A landscape with many peaks, sampled at points; each row gives a point and its height.
From any point a climber steps to the highest of the 2 points nearest to it. It stops when none of these is higher. Distance is the straight distance between rows; heights are no part of it.
molem: [ 94  97 102 107 137 118 113 129 114  85  80 121 141 150 150 103 157 161
 137  84 123 127]  h=64.5
kevab: [121 136 102 155 113 114 155  98 130 127 104 146 137 114 134  92 127 135
 164 157 157 124]  h=28.3
fivo: [132  58 127 114 184 120 110 179 144 104 112 130 108 136 155 171 128 132
 127  79  89 168]  h=29.3
fibul: [111  98 130 141 142  93 142 141 162  92 142  65  86 116 184 132 140 100
 200 118 128 149]  h=9.0
Rorid: [170 126 123 110  84 120 123  82 123 139 147 203 145 146 131 127 160 169
 112 153 158 189]  h=11.4
nadi: [149 129 181 195 147 147 135 121 116 102 128 106 197  98 129 195 121  88
 122 145 129  66]  h=21.3
Tev: [147 166 101 126 149 132 116 156 108 138 152 149  92 108 129 183 134 100
 112 141 129  56]  h=45.4
kod: [169 180 173 140 118 167 104 151 153  92 162 142 121  85 128 120 120 152
 160 141 141 119]  h=38.2
Kabi: [136  88 106 128  94 162 140 144  55 137 115 164 143 138 118 135  85 119
  87 130 148  96]  h=33.0
dev: [193 188 123 164 146 108 118 122  83 126 158 148 137 144  98 134 139 109
 100 211 113 149]  h=7.9
fis: [ 99 138  71 102 134 144 184 111 137 164  86 205 115  96  98 118 156 139
 112 118 114 136]  h=40.7
Pubar: [166 178 144 145 161  77  79 126 116 171 152 135 152 152  90  95 112 145
 109 181 117 165]  h=2.2
zuze: [132 164 124 170 122 129 141  87 143 114  77  88 150 174 123  98 108 113
 128 138 149 106]  h=22.9
mevim: [157  84 185 151  96 108 145 105 132 141 134 114 125 174 184 130  82 134
 193 102 172  99]  h=15.5
zekit: [188 167 136 156 192 125 132 110 177 132 132  99 108  98  81  95 138 127
 127 148 100 115]  h=62.9
Mopud: [108 177 147 181  95 123 132  86 115 153  87 187 198 123 112  99 122 137
 148 156 177 137]  h=24.3
musip: [150 112  74 109 119 107 138  94 144  71 108 119  84 136 138  85 151 121
  94 138 111 138]  h=44.8
fute: [ 89 184 110  91 123 114  94 180 145 137 172 121 125  99 105 130 130  92
 131 148 146 109]  h=51.5
Maro: [ 93  77 127 147 138  82  51 135 110 114 153  91  99 122 115 106  96  86
 113 153 109 135]  h=62.8
mam: [150 104  64 118 149 167 227 147 118 136  97 163  85 117 144 123 143 137
 156 124  92 149]  h=51.3
fusog: [ 92 125 128 102 128 120  80 175 107 152 107 154 204 169  83 136  81 111
  86 118 143 150]  h=20.0
maf: [ 90  66  72 150 158 135 167 143  84 142 106  68 106 110 174  81 138 171
 119 149 100 143]  h=48.4
Bupiv: [142 118  99 118 116 115 180 100 161 151  97 149 165 115 166 121 131 149
 124 117 155 163]  h=30.3
bovu: [156 100 105 154  95 158 147 132 147 137 161  66 140  96 153 164 114 109
 121 184 184 160]  h=10.8
vipam: [124  91 136 127 109 131 153 130  58 148 126 182 113 182 113 117 109 127
 156 123 122 109]  h=36.1
divo: [111 110 131  84 110 112 118  91 133  91  99 125 105 148  99  96 170 131
 145  51 115 131]  h=48.6
ribim: [ 96  75 119 116  87 176 118  90 105 116 119  82 125 161 155 138 172 173
  98 121 151 147]  h=70.1
mifa: [110  90 107 119 174 157 138 125 168 105  90 112  78 115 151 167 154 126
  83  99  68 149]  h=33.5
Sotu: [125 154 102 101  92 129 110  80 107 170 116 130 155 136 145 134 148 166
  85 119 181  77]  h=36.4
Burim: [ 99 156 125 100  62 147 107 121 114 122 151 213 142 138 130 112 160 167
 121 151 135 180]  h=13.0
Kodav: [ 95 139  84 134 126 167 173 181 126 138 132 121  90 137 113 121 110 107
 158 156 107 154]  h=7.1
Zif: [141  69 143 122  73 128 121 141 120  88 157  88 157 134 139 156 106  67
 151 123 186 137]  h=13.1
nuki: [146 181  64  60 129 113 158 146 185 121 126 119 115 108 134 111 154 112
 107 132 116 140]  h=32.5
Lodem: [179 153 149 124 143  88 110 103 172 158 175 105 133  96  91 151 149  75
 131 144 157 128]  h=65.5
reran: [147  77  92 107  91 145 143 146 141 108 163  87 143 139 140 139 136 113
 136 152 173 192]  h=11.7
Zufim: [119 145 131 131 126 116 102 154 112  81 145 212 105 102 112 119  97 101
 138 150 111 110]  h=35.4
nobe: [103 125 188  82  81 148 134 112 116 148 139 148 122 206 132 109 107 181
 122 120 118 160]  h=55.4
nezi: [124  88  81 118 181 137 147 165  89 102 108  96 125  71 154 101 171 159
 117 106  93 146]  h=51.4
kemuz: [151  73 128 176 170 128  98 139  90 158 109 101 150 148 129 143 104 125
 119 112 135 103]  h=12.6
tovu: [113  69 115 135 163 142 137 123 172 119 100  69 114 105 122 141 151  92
 126  91 104 147]  h=38.9
nel: [180 135 140 125  77 109 141  80  96 155 139 180 175 180  89 134 120 113
 117 149 164 179]  h=8.9
gizif: [145 159 171 161 140 158 110 150  81 118 124 146 178 113  98 159 101 132
 106 123 120  58]  h=24.4
beruz: [125 125 123 121  96 191 167 184 103 105 164 101  84 158 118  90 104 138
 169 165 112 133]  h=5.3
vevel: [138 102  95 140 196  98 128 179 156 100  89 134 119 160 146 137 101 106
 145  96  99 139]  h=25.4
dalov: [127 144 170 117 147 101 101 117 157 151 119 112 152 109  66 111 118 116
 117  90 143  80]  h=40.0
busot: [141 126 135 133  79 164 132 163  70  97 168  48 121 140 108  84  85 106
 148 151 126 109]  h=4.0
Luba: [ 91 182 136 145  94 143 113 181 114  78 147 108 157  97 113 140 101  83
 146 148 141 117]  h=35.6
zesi: [118 183 127 162 122 114 108 134  66 107 142 157 123 173 125 161 136 107
 119 186 110 142]  h=11.6
pesaz: [120 121  97 148 178 154 174 183 135 120  99 142 131  96 168 139 153 162
 152 115  93 170]  h=58.5
zodeg: [143  62 115 126 134  93  95 113 143  93 152  91  77 111 150 140 113  75
 101 151 139 123]  h=57.2
Sek: [ 81 142 125 124 148  99 119 141 135 153 129 215 117  76 105 136 160 118
 184  83 121  96]  h=47.0
Ruf: [131 136 220 166  87 128 157 114 103 126 146 162 137 174 148 120  80 128
 207 121 147 115]  h=16.7
kav: [178 105 137 145 191  98 125 112 144 134 104 152 128  99 101 106 110 134
 131 111 105 117]  h=49.8
Gir: [175 107 153  68 140  66 121  94 126 144 126 130 148 121 187 150 168 169
 106  54 126 137]  h=46.6
Mimub: [ 65 177 144 138  78 156 110 139  98 113 161 164 137 137 125 156 156 126
 149 156 124 165]  h=16.2
sakap: [120 139 157 174 134 125  94 103 102 116  85  82 177 162 132 132 116  92
 131  97 138  52]  h=15.8
Tutog: [127 112 153 112  61 224 146 108 128 113 144  98 108 155 157 154 132 184
  98 136 150 138]  h=66.1
zamu: [ 91  62 135  68 128 120 186 119 120 151 136 180  62 154 169 159 158 151
 123 112  88 166]  h=1.9
Vuzog: [135 161  96 114 170 135 182 164 191 154 103 138 111  98 129 163 144 101
 160 102 117 113]  h=59.1
Libi: [113  88  71 109 163 139 220 105 119 151  69 157 109 109 111  94 145 133
 111 106  86 158]  h=46.8
sot: [133 146  82  71 110 146 166 132 181  77 112 135 111 140 157 111 120 140
  94 138 109 174]  h=38.7
topav: [ 92  39 152 112 131 112 156 108 117 162 131 129  93 132 131 118 129 144
 129 114  95 178]  h=2.5
lapu: [115 130 182 190 126 162 120 106 123 123 110  95 144 101 101 159 123  90
 153  90 135  64]  h=18.6
figil: [180 160 107 149 178 104 148 143 145 163 117 161  99 131 141 169 122 108
 158 111 125  88]  h=50.8
mimol: [112  46  89 114 143 164 178 130 127 136  90  58 119 133 126  97 130 128
  99 103  94 158]  h=45.0
bes: [127 107 100 176 143 106 142 123 160 143 144  63 108 101 179 141 128 102
 154 178 161 151]  h=10.0
Nurab: [ 88 122 132 130 116 108 124 146 148  96 117  85 111 178 154 149 139  91
 186  79 134 121]  h=6.8
Kuvi: [115 150 137 168 133 188 130 127 128 120 143  85 102  83  88 128 121 104
  99 172 110 119]  h=17.9
duso: [130 106 168 148 156 103  87 168 112 155 119 115 192 171 107 159  82  94
 125 101 141 109]  h=8.1
vum: [133 131 150 158 152  93  86 122 117 108  92  93 166 140  93  83 100  99
 166  71 138  91]  h=20.1
vugid: [122 150 101 131 105 141 147  69 152 152  81 144 157 141 136 129 127 161
  66 148 167 130]  h=33.3
milik: [146 133 148 131 171 157  87 139 198  93 135  84 188 123 134 137 124 135
  73 142 166  90]  h=30.4
bak: [107 150 190 136 115 114  75 106 117 159 156 119 128  80 114 128 116 135
 139 109 162  72]  h=51.7
Zenas: [127 118 118 142 126 176 125 143  45 136 100 125 166 141 101 162 104 112
  59 136 101  52]  h=29.2
Tazan: [181 179 141 130 137 108 112 146 154 100 175 148 120  88 103 136 143  82
 183 135 130 132]  h=48.5
rori: [ 92 106 160 110 120 149 118 159 114 156 153 161 120 169 122 144  94 164
 122 136 100 196]  h=47.3
veb: [178 170 114  71 131  86 101 134 167 116 160 151 145  86 131 109 190 139
 154  94 147 107]  h=61.5
Nuvup: [104 156 154 107 123 104 111 114 130 128 112 172 100 132 114  96 149 154
 176  58 102 103]  h=67.6
luki: [ 73  57 156 106 118  80 115 127 121 107 110 133 119 191 165 147 125 116
 168  77 132 117]  h=4.6
sirik: [ 50  49 137 154 134 105 118 105 121 107 104 114  95 145 135 111 115 116
 147 117 116 158]  h=3.5
giru: [128  91 161 132  70 101 140  79 144 103 128  87 130 177 160 130  87  70
 140 109 167 117]  h=14.5
sal: [144  77 118 136 167 105 119 144 130 163 124  63 120 124 162 124  95 147
 125 111 107 126]  h=14.4
luzi: [146  89 134 143 160  98 153 129  94 156 125 171  83 135 114  90 104 138
 177 107  94 121]  h=41.1
gim: [106 185 170 127 117 164 128 122 107 157 172 166 103  81  65 188 156 108
 110 147 109  98]  h=29.8
nupar: [120 142 104 134 183 177 139 136 184 135 102 117 171 131 114 138 144 148
  62 162 154  96]  h=23.9
zaran: [ 79 139 168 182 100 137 100 106  74 149 154  72 108  92 133 117 101 134
 128 150 132  87]  h=55.8
Bafu: [138 126 161  88  90 133 154  96 133 141 145 150 102 157 180 113 135 196
 150 102 126 121]  h=60.8
pasa: [ 99 173 104  98  87 159 144 122 106 179 138 178  91 107  93 144 148 125
 126 129 127 117]  h=34.5
gumu: [129  98 127 127 118  92  89  65 156  52 121 101  79 119 132  88 129  88
 104 144 124 131]  h=51.6
lil: [159 155 142  72 132  92 133 124 148 131 138 144 121 109 171 129 170 177
 114  94  94 175]  h=43.3
Kosuk: [104 101 142 133 125 124  89 154 108 173 153 127 170 151  97 142  98 135
 116 153 142 195]  h=37.3
tuduf: [192 153 135 133 174  87 140  69 175 153 159  96 113  94 113 126 163 122
 111 139 144  82]  h=75.7
Fali: [ 91  79 155 182 119 108  88 109  78 127 166  93  85 129 169 119  87 106
 125 177 137 109]  h=57.8
miteb: [127 118 111 135 127 167 135 117 135 170 133  49  93 112 127 125 125 144
 109 144 119 115]  h=15.7
rizi: [167 208  86  92 123  84 127 116 174 132 125 160 158 121 124  96 165 130
 132 143 151 133]  h=42.3
pef: [199 156 162 146  95 105 100 108  83 167 164 150 156 167 131 123 102 170
 116 171 147 158]  h=6.1
Duka: [ 89 152  66 154 185 125 137 194 147 116  94 138 140 153 113 111 114 113
 154 147  92 157]  h=15.1
kilek: [187 127 152  86  80 172 134 124 147 112 153 106 104 172 180 135  98 196
 114 117 134 123]  h=63.2
nati: [133 197 110 115 110 131 120 103 101 134 120 144 110 151 117 145 136 129
  78 154 143  65]  h=40.3
Vul: [ 90 157 124 146 170  94 104 139 134 139 134 223 134  88 105 113 138 118
 138 156 126 110]  h=39.6
Beneg: [ 72 194 154 133 109 130  89 122 110 128 178 173 150  92  70 158 196 111
 127 171 121 143]  h=22.6
dopa: [103 147 130 139 120 186 118 169 148  77 123  94 136 121 108 117  97 117
  98 164 120 155]  h=23.2
fulu: [125 154 120 108 123 140 133 173 187 146 162 106 121  73 119 123  88 106
 150 133 147 121]  h=61.9
zoki: [119 129 112 106 155 108 137 187 181 150 135 101 145  73 156 140 131 135
 144  98 131 142]  h=70.7
Rap: [134 174 115  84 158 126 112 135 150 104 108 163 134 148 119 135 180 172
  99 103  69 167]  h=32.1
toze: [200 124 107  72 101  93 133  99 131 144 130 165 130 116 139 133 168 140
 128  78 158 102]  h=49.6
nosok: [184 150 159 137 156 142  97 137 179 108 150  95 154  84 133 120 143 177
  95 154 137 135]  h=34.3
dipel: [125 206 103  79 139 137 120 154 156 134 102 136 145 135 143 102 132 209
  79 111  87 125]  h=22.2
gosuf: [ 99  91 103 136 116 152 107 124  99 114  98 141 153 158 129 155 162 146
 107 116 146 144]  h=80.3
nis: [123 161 177 189  85 138 162  93  84 137 119 180 171 141 104  96  91 128
 180 147 129 137]  h=19.9

Where does a climber stop that starts at each point below?
pef | pesaz
sakap | Maro
nadi | tuduf
Pubar | pesaz
fusog | gosuf
Kodav | pesaz

Call two points neighbours if one is among the 2 nearest of the other. Go from one point of each pair to the other, from neighbour to neighbour, staying as high as possible. Name the lowest point that can't be avoided.
zoki and veb | sakap
veb and Maro | nuki
gosuf and zoki | nupar
tuduf and Nuvup | Zufim
Nuvup and gosuf | divo
